Each row is a point on a landscape with many valleys, with its height.
A ball rolls from a point to the lowest of its 2 nearest points, and stops where none of them is lower. Distance is the straight distance between rows; heights are no part of it.
Z494: [ -6  39 -45  20  18  38  41 -26 -19 -16 -16 -18  54   0 -30  16   1  25
  32 -35]  height 417
Z774: [ 12  25  17 -14  11  28   3  -7  20  -1 -30 -10 -11 -22 -42  -5  55  33
  12 -14]  height 487
Z968: [-16  -5 -20 -15  -4  -9   2 -20 -26  28 -39 -13  31 -17  17 -25 -22  21
  -7 -16]  height 206
Z682: [ 21  14  34 -38  13  14   2   6  -6 -42  11  -3 -55   0  27 -10  21  65
 -24 -18]  height 455
Z173: [ 25  11  -4 -22   2  -5  -9   8   0  12 -31  -9 -15 -29  31 -20  33  45
  -7  20]  height 191
Z31: [  7   6  14  23  -6   7 -42   2   3 -25 -19  44   5  15 -18  -4 -13 -26
   2  -2]  height 81
Z526: [ -5  11 -47 -17  29  24  27  -9 -44 -16 -60 -29  26 -48  16   1  14  24
  22 -10]  height 131
Z78: [-28 -34 -16   8 -29 -16   7  27  15 -28  14  -9  -7  21   5   3 -26 -41
  32  26]  height 612
Z311: [ -3   7  -6  -5 -38  -8  -3  26  32 -38  37   9 -15  10  12   7 -11  -7
  20  39]  height 652
Z735: [ 18  27   0  -3   1   1   1  17   4 -11  17  18  12   9  10  -3  12  15
  23 -16]  height 517
Z638: [ 25  11   7  13  -5 -10  12   7  15 -11  23   0   3  36 -27  13  -3 -26
  19 -27]  height 505
Z372: [ 30  -3 -13 -15  -9 -10  14 -22  16  24 -28 -26 -30  17  -3  -9 -17 -15
  10 -31]  height 387
Z493: [ 22   2  38 -31   6 -16 -31  -7  16  -6  84  21 -59  17  32  13  23  27
 -23  11]  height 426
Z442: [ 20   1  22 -15  -9  -3 -31  16  37  17  53  36 -38  27 -10  13  26  -1
  -3  29]  height 375
Z600: [ -7  18 -23  22 -12  -1 -38 -10  -2  21 -19 -17   7 -22 -33  26 -33  12
   4 -16]  height 337
Z236: [-36  -4 -14  52  -5  32  19  -4   3 -36 -61 -34  25  10 -30 -10  11   8
  35   0]  height 471
Z761: [ 21 -12  -3 -35 -16   1  14   1  11  -5  17 -19 -47  19  -3   9 -44 -16
 -19 -15]  height 325
Z271: [ -9  49   3 -38  29  21  17  -2 -45 -19 -48 -20  -1 -39  24 -14  33  46
  -6  -8]  height 185
Z696: [ 27   7  15  -2   8  29  13   1 -11 -10  11  29  11  29   4  -6 -10  38
 -60  15]  height 678
Z780: [ -4 -27  44 -48   9 -32 -48  -9  -6  -3  81  28 -50  52  39  -8  24  -8
 -36  14]  height 458
Z137: [ -1  30  41  -6  15  15   2 -18  -6   0 -37  -7 -32   1  28 -25  -3   4
 -26 -27]  height 217
Z83: [ -6  49 -12 -39  -4  21   7 -48 -31 -28 -61 -20   5 -26   8 -23   1  24
  -7 -10]  height 252
Z564: [ 10  -9 -15  33   2 -23  -4  17 -33  -6  -1 -36  30 -10   8  17 -40 -28
   2 -14]  height 96
Z213: [-36   5   6  14  -6  18  -4   0  -3 -26  23  17  27 -17  -1   3 -41 -18
  22 -29]  height 303
Z578: [ 34   8  43   1  14 -18 -29   5  -2   6  -1  18 -19  23  46 -35  41  15
 -26  25]  height 581
Z978: [ -2  -1   2 -12  13  35 -35   5  -9  -6 -29  59  25  -5   7 -21   8  11
   4   5]  height 221
Z892: [ -2  -4  26 -18   4  20 -26   9  12 -11 -14  30 -41  22 -26  -7 -15  -4
  -3 -35]  height 214
Z957: [-18 -49   3  -5   4  -2  23   0 -12  30  16 -17  18  -4   1  -2 -33 -32
 -17 -19]  height 342
Z320: [-40  29  -4  32 -22  -1 -15  -7   7  -3  10 -31  31 -26   3   3 -11  -7
  44 -15]  height 376
Z382: [ 40  31   2 -23  25  16   9 -30 -32 -26 -32  27  15  -1   8 -21  29  36
 -32   9]  height 629
Z933: [  8   6  -4  21 -32  -6  19 -24  29   3  -4 -49  17  -7 -33  -2  19  -5
  20  14]  height 461
Z433: [-14 -28  20  -8   4 -52 -18  11 -19  -3  54  44  -3  11  18  11 -11 -42
 -35  38]  height 379
Z930: [  6   6  37  -6  22   9  11   5  -1 -11  32  22 -45   4  50   2  -7  34
 -33  -9]  height 483
Z987: [-22 -10  -7  -9 -10  28 -37  14  12   4 -33 -12 -12  -6 -30  -1 -27   1
  11 -24]  height 290
Z525: [-35  -4  35  -5 -19   2 -15  14  26  22  20  -2  23   9 -23 -23  27 -13
  19   5]  height 556
Z781: [-23   1 -15  17 -27  35 -18 -18  37  24  13 -43  28 -22 -13   2  -5 -17
  29  16]  height 428
Z124: [-16  -3  16  22 -10 -60 -11  36  -1  17  18 -11 -19  18 -17  21  -7 -35
   2  12]  height 250
Z266: [ -4  15  23 -24 -20 -31 -37   5   8  18  23 -27 -28  24  25 -14 -12 -54
 -13  15]  height 383
Z681: [ 17  12  16  10  21  -3  37  13 -26   7 -32 -21   6  12  17 -14  -1  11
 -19 -34]  height 144
Z559: [-17  29  22  26  17  35  17 -31   5  20   4  12  44 -29   4  -5  18   4
  -8  -4]  height 509
Z79: [-29  53 -27 -13  13  39  14 -40 -10  25 -42  -7  24 -12 -50   7  31  49
  14 -21]  height 476
Z847: [-23  16 -12  37 -20 -11  47 -15  -3 -29 -34  -5  23  18 -11  -8  -7  18
  28 -12]  height 523
Z254: [-17 -34 -22 -21 -11 -27  13  15  24 -12  58  18 -12  28   7  20  -3 -73
  18  35]  height 561
Z787: [ 16  -7  37 -39   7  44   9 -10   9 -44   8  24 -17   9  -9 -20  26  32
 -16 -19]  height 419
Z556: [ -6  39 -46  26  24   4  -3 -23 -44 -24 -58 -44  30 -40 -11  14  23  14
  43 -20]  height 74
Z61: [ 10   6   4  33  41  14  34   8 -27  -8 -16 -11  13 -37   5  22   0   4
  -2 -40]  height 205
Z90: [ -7 -10 -32  10  -7  26  43  33  -2 -10 -33 -54  21  10  13 -13  -6  20
  23  -4]  height 425
Z71: [ -4   4  22   1  -1  -9  -9 -30   6  32  38  21  28 -27  18 -13  14 -27
  -4   8]  height 465
Z480: [ 12  34 -15 -17   4 -16   7 -20 -36 -23 -42   2  35 -18 -28  -8  44  38
  23 -14]  height 251
Z29: [-26 -22  13 -12 -17 -61 -15  39   3  -7  47   9 -29  31 -14  22   1 -44
 -31  58]  height 323
Z138: [ -8 -20 -28  43  -2 -15 -24  -1  22  56  28 -12  22  -5 -15  32   1 -35
  22  22]  height 473
Z46: [  3   5   8  -7 -12 -15  -4  44 -11   9  10 -43 -10  20  30  -6 -34 -14
 -27  14]  height 345
Z62: [-32   1  26  11  -3  13 -29   8  -9  -7  20  34  20  14   1  -2 -38 -34
 -23   1]  height 215
Z789: [  4 -16   6   7 -17   2   6   5  27  16  11  -6 -20  49 -20  11 -23 -36
 -40  39]  height 102
Z756: [ -5  -8 -27 -27  11  19  -5 -26  -4  24 -60   9 -10 -43  18 -15   9  32
   6  -3]  height 122
Z866: [ 30 -16 -29  26  14   5  18   9  23  32  -2 -10 -16  24  -1  19  -8 -38
  27 -23]  height 448
Z9: [ 23   1  38  13   4  -7  14 -10 -17 -22 -33  17   9   7   7 -37  38  16
 -23  14]  height 604
Z145: [ 20 -26  24 -39 -18  18  14 -11  18 -38  30   3 -37  -2  -3  -5 -12  12
 -24   5]  height 377
Z936: [  9 -33  29 -10 -13 -30   8  -7  33  -8  57  19 -46   6   2   8  22 -21
 -17  37]  height 307
Z906: [-12  -4 -25  11 -16 -25   7  13  12  21   2   2 -20 -23  -8  31 -24  39
  11   2]  height 401
Z57: [-18 -22 -23  -8  -9 -11 -20  14  20  24  51  -1   7 -17  16  24 -12 -58
  21  38]  height 513
Z220: [ 15 -33  -2  11  -3 -35  49  -9   3  -2  30   6 -16   1  39   7 -20 -31
 -12  18]  height 751
Z467: [ 23  29 -41  34  -8 -29 -13 -13 -19 -21 -45 -11  13 -17 -33  18  17  27
  38  -8]  height 164
Z945: [-41 -42 -25   6   2 -45  -1  24  -6  30  20 -10 -24  29  -6  30 -39 -59
   5  -1]  height 166
Z97: [-14 -18  -5  -1 -31  -1  14  25   9   5 -30 -49  -6  11   0 -13 -28  12
 -10  17]  height 385
Z65: [-27  13  -9   7   8  18  32   1   4  14 -28 -24  19 -24 -34  -1  40  43
  30 -25]  height 516
Z596: [-18  -9   8 -30  -4  -2  -1   1  -6  31  13  11   0   1  23 -15 -25  11
 -16 -16]  height 284
Z509: [ 12   1   6 -10  -7  -7  12 -44   6 -30  -8  19  10 -32  -7 -11  17 -15
  38 -28]  height 530
Z323: [-16 -19   5   0   4 -12  -3   5 -37 -40 -52   5  19 -21 -11 -25   9   3
  20 -26]  height 424
Z371: [-20  -5 -31  40 -33 -15  13  18  -6 -44 -12 -13   8  11 -24  22 -45  17
  17   6]  height 520
Z35: [  3   7  16 -13  29  29  -1   8 -15 -39 -49  20 -15 -32 -22  -1  34  16
  10 -24]  height 457
Z553: [-21  17  43   6   0   1   7   4  12  -7   5  34 -29   9  10 -11  14  52
 -20   9]  height 518
Z198: [ -1 -25 -20  -7  -1  25  -7  33  23  23  16  17  27  25  25 -21   2 -32
  12  30]  height 374
Z309: [ 18 -10  29 -29   8  37 -45  13  11  15   4  -7 -23 -11  13 -15  -9  -8
 -38  14]  height 306
Z733: [ -4   0  36  -1  -5  -9  -2  25   4  -6  18  27 -15  63  34 -30  15  24
 -33  37]  height 555
Z775: [ 24 -15  21 -20   3 -30 -33  -7  -5   3  44  29   3  -8   4  -3   8 -51
  -3  -4]  height 427
Z871: [ -8 -30 -36  61   8  14   4  14  27  19 -14 -43   0  19 -27  17   1 -20
  40  -8]  height 497
Z20: [-20 -45  -1  10   4  -5   0  -9 -18  -1 -24 -14  29  -9 -20 -17 -10 -28
  24 -43]  height 388
Z872: [ 51   1  -3  21  10 -32  30 -14 -11   3  10  25  -4  -5  26  14  -8   2
 -17  -2]  height 725
Z539: [  6   8 -14 -25   2 -19  18   0 -22  -5  -8  20  26 -42  17 -16  38  61
  12   8]  height 256
Z742: [ 16 -10 -33  -3  15  49 -24  10   1  19  -3  15  44  -8   7  -3   0 -10
  28  -7]  height 302
Z428: [ 20   0   6  14   9 -14  28  27 -13  16  41  18  16  29   3  16 -20   9
 -33   6]  height 700
Z522: [ 18   6  -2  20  -1  -7 -25  19  29  39  32  17 -12  -5 -24  34   2 -13
  -8  29]  height 429
Z771: [-18  -2 -55  32  26  31 -10 -12 -20  12 -19  -2  61 -21 -16  12   6  17
  38 -25]  height 363
Z282: [-21   0  25   6   5  28  -1  -1  31  31 -10  16  11 -24  -7 -24  51  20
  15  10]  height 521
Z795: [ 26 -39  13   0  -7 -11  36  -3  27  12  32  14  -6  33 -36   6  14 -16
 -23  20]  height 216
Z590: [ 17  18 -25  27  -5 -10  -4  27  -5 -23   1  22  -5   1  -7  31 -29  21
  16  -4]  height 462
Z729: [  3  -9 -24  59  10 -21  21 -12 -28   1 -32 -10  18 -27   0  26 -27  10
  -8  -3]  height 187
Z937: [ 31  25 -20 -22  14  21  21  -9 -35 -18 -11  13  26   0 -13   9 -13  44
 -33 -18]  height 655
Z711: [ -4   5 -49  74   6   2 -12 -27   3  10 -19 -27   9 -33 -18  44 -19   9
  30  -5]  height 269
Z278: [ 27  11  30 -39   4  12 -53 -15  11  16  37   5 -32  22  40 -21   0 -29
 -31   4]  height 339
Z699: [-27 -25 -26 -43  11 -46  -5  11   3  58  51  -7 -29  21  12  28 -14 -72
 -21  22]  height 66
Z779: [ 22 -14  -7 -21 -31 -29  11 -24   5 -12 -14 -21   6 -32 -10 -17  17  10
  13   5]  height 494
Z301: [ -6 -11  -5 -40 -10   0  16   2  23   6  58   6 -44  56  16  15 -34 -32
 -35  25]  height 234
Z691: [ -2  22  36 -10  11  37 -38 -16   5  16 -40   3 -16 -26  -6 -19  13  12
 -32   0]  height 271

Call two points neighbours if one is among the 2 nearest of the other. Go from one point of each pair to the other, from neighbour to neighbour, staying as low as possible. Name the highest point that can't be avoided.
Z564 and Z761: Z780
Z564 and Z46: Z266
Z681 and Z31: Z600
Z756 and Z556: Z539
Z564 and Z681: Z61

Where does a ball stop that starts at each point below?
Z525: Z699
Z779: Z31
Z774: Z756
Z559: Z699
Z78: Z789
Z428: Z761
